Points on a hilly landscape, in no order, each with its height.
A climber steps from a point to whichever of its 6 nearest points has the largest rise for the distance, and stops where none of them is higher. Distance is the straight distance between rows; heights are no part of it.
K528: [158 133  93 135  95 135 181 124 179 166 166]  (h 564)
K541: [120 129 102 145 148 185 138 151 127 135 104]  (h 526)
K539: [127 127 173 129 134  94 118 124  99  94  93]  (h 249)
K568: [130 142  98 129 112 101 110 115 146 130 192]  (h 482)
K744: [117 141  75 206  76 143 191 121 144 129 157]  (h 641)
K350: [120 154 174 148 112  65 118 100  78  60 117]  (h 49)
K806: [128 138  94 143 110 127 124 120 147 134 169]  (h 563)
K184: [165 144 111  90 129 136 125 114 175 161 186]  (h 660)
K139: [136 156 141 176 122  93 134 107  94  71  76]  (h 155)
K46: [127 118 108 158 154 158 129 150 109 126  82]  (h 618)
K822: [115 131 179 141 108  46  98 105 123  77 142]  (h 109)
K249: [130 103 170 104 148 119 109 147 105 123  98]  (h 786)
K830: [152 149  97 154  92 103 169 118 160 158 195]  (h 617)
K592: [128 144  92 129 114 178 157 124 171 159 147]  (h 529)
K13: [128 121 146 142 146 113 112 136 113 115  95]  (h 365)
K30: [114  82 185  57 158 125 101 152 105 148 107]  (h 487)
K220: [162 124  99 110 120 137 157 116 189 177 166]  (h 385)
K960: [113 113 208  77 149  95 108 121  76 134 111]  (h 480)
K339: [167 129 108  73 151 161 140 120 199 181 164]  (h 273)
K734: [120 128 115 137 122  72  89 117 146 104 167]  (h 460)
K198: [122 135  96 142 126 207 172 137 161 153 116]  (h 533)
K674: [151 149  88 181  71  97 193 132 160 146 186]  (h 624)
K940: [134 130 170  90 113 132 123 103  35 134  74]  (h 302)
K933: [131 134 106 204 130 116 141 111 111  98  70]  (h 804)
K566: [119 139 101 167 108  68 102 107 138 107 180]  (h 715)
K608: [138 138 110  93 124 117  99 126 152 132 182]  (h 317)
K654: [140 146  99 115 120 151 136 119 162 145 164]  (h 465)
K367: [150 128 103  94 130 189 159 131 191 183 128]  (h 204)
K782: [144 139 147 159 126 113 135 125  87 104  67]  (h 68)
K867: [114 134  79 183  97 169 182 124 146 131 138]  (h 642)
K726: [154 137 130  45 142 157 105 139 172 151 165]  (h 296)
K648: [128  90 169  78 162 140 103 161 106 146 101]  (h 532)
K373: [114  94 208  65 152  99  98 133  98 141 117]  (h 492)
K508: [110 111 164  78 136  80  85 139 134 108 146]  (h 263)
K598: [131  91 195  62 147 130 118 113  73 152  90]  (h 474)
K886: [117 133 110 119 142 176 126 139 145 144 137]  (h 449)
K827: [125 107 130  91 160 189 106 166 129 146 113]  (h 424)
K888: [173 126  96 129 108 106 178 125 184 172 183]  (h 496)
K303: [149  94 151 114 154 162 123 146  92 145  67]  (h 470)
K689: [124 133  85 174 101 177 194 127 164 146 136]  (h 626)
K104: [139 166 150 159  98  99 132 118  56  90  72]  (h 863)
K552: [127 134 100 117 137 219 168 145 179 175 112]  (h 354)
K800: [115 127 167 135 122  76  98 117 125  86 128]  (h 189)
K99: [121 143  86 164  97  94 131 110 140 133 188]  (h 582)
K729: [119 130  96 166 139 164 131 135 127 119 112]  (h 557)
K868: [126 104 134  77 161 169  99 168 128 146 121]  (h 439)
K127: [111 104 154  52 153 116  84 159 132 135 137]  (h 335)
K676: [119 115 126 106 149 144 101 155 130 132 128]  (h 355)
K123: [115 119 134  77 144 124  87 152 141 122 147]  (h 247)
K285: [141 127 179 116 127 111 126 118  66 113  83]  (h 230)
K704: [125 118 114 117 167 206 134 168 136 152 101]  (h 472)
K399: [111 129  94 191 119  99 125 112 133 101 147]  (h 672)
K121: [115 127 103 147 127 109 112 126 139 115 153]  (h 538)
K626: [118 140 185 129 124  70 119 107  83  79 116]  (h 65)
K316: [132 138 110  90 133 146 108 133 157 141 161]  (h 350)
K231: [118 140 111 121 128 133 107 128 145 128 159]  (h 464)
K854: [146 146  81 162  75 116 184 126 162 153 174]  (h 622)
K996: [123 129 100 187 146 148 142 126 121 113  89]  (h 596)
K240: [125 130 132 170 126  93 115 116 128  95 111]  (h 437)
K215: [129 129 194  92 134  98 121 113  63 122 102]  (h 397)
K146: [112 133  88 162 115 162 146 118 147 128 149]  (h 623)
K577: [132 106 190  79 138 128 125 103  55 145  83]  (h 432)
K88: [115 115 144 104 143 106  92 143 135 113 139]  (h 251)
K662: [139 138 107 100 125 182 146 127 177 168 149]  (h 392)
K667: [116 118 121 128 138 103  96 136 141 110 133]  (h 373)
K233: [105 136  73 201  86 128 169 114 134 117 160]  (h 649)
K762: [120 136 156 161 116  68 104 109 116  73 121]  (h 220)
K615: [135 152 124 195 129 104 139 111 105  92  78]  (h 393)
K817: [124  92 186  80 150 113 108 139  98 134 105]  (h 562)
K538: [132 138 121  76 145 181 115 148 157 157 145]  (h 347)
K944: [115 127  95 194 122 115 134 111 131 104 115]  (h 769)
K171: [118 164 143 153  94  90 126 109  13  88  81]  (h 64)
K296: [104 101 194  55 149  76  91 135 119 125 136]  (h 404)
K962: [128 116 124 138 153 162 122 156 121 128  90]  (h 536)
K466: [132 132 150 161 132  96 128 123 109  96  90]  (h 200)
K694: [106 126  81 205 123 141 161 113 127 111 121]  (h 681)
K380: [124 134 102 128 141 206 148 145 161 151 128]  (h 461)

For each start below, name the point where the climber stops.
K827: K46
K215: K249
K689: K933
K350: K933
K854: K933
K367: K933
K568: K566
K508: K249

Call two points neighbours if one is among the 6 nearest of the other. Go from one point of each pair to the other, from neighbour to neighbour, staying as high as possible. Name the lowest point that can't be avoided.
K184 / K933: K888
K566 / K933: K399
K184 / K104: K615
K249 / K566: K303
K933 / K46: K996
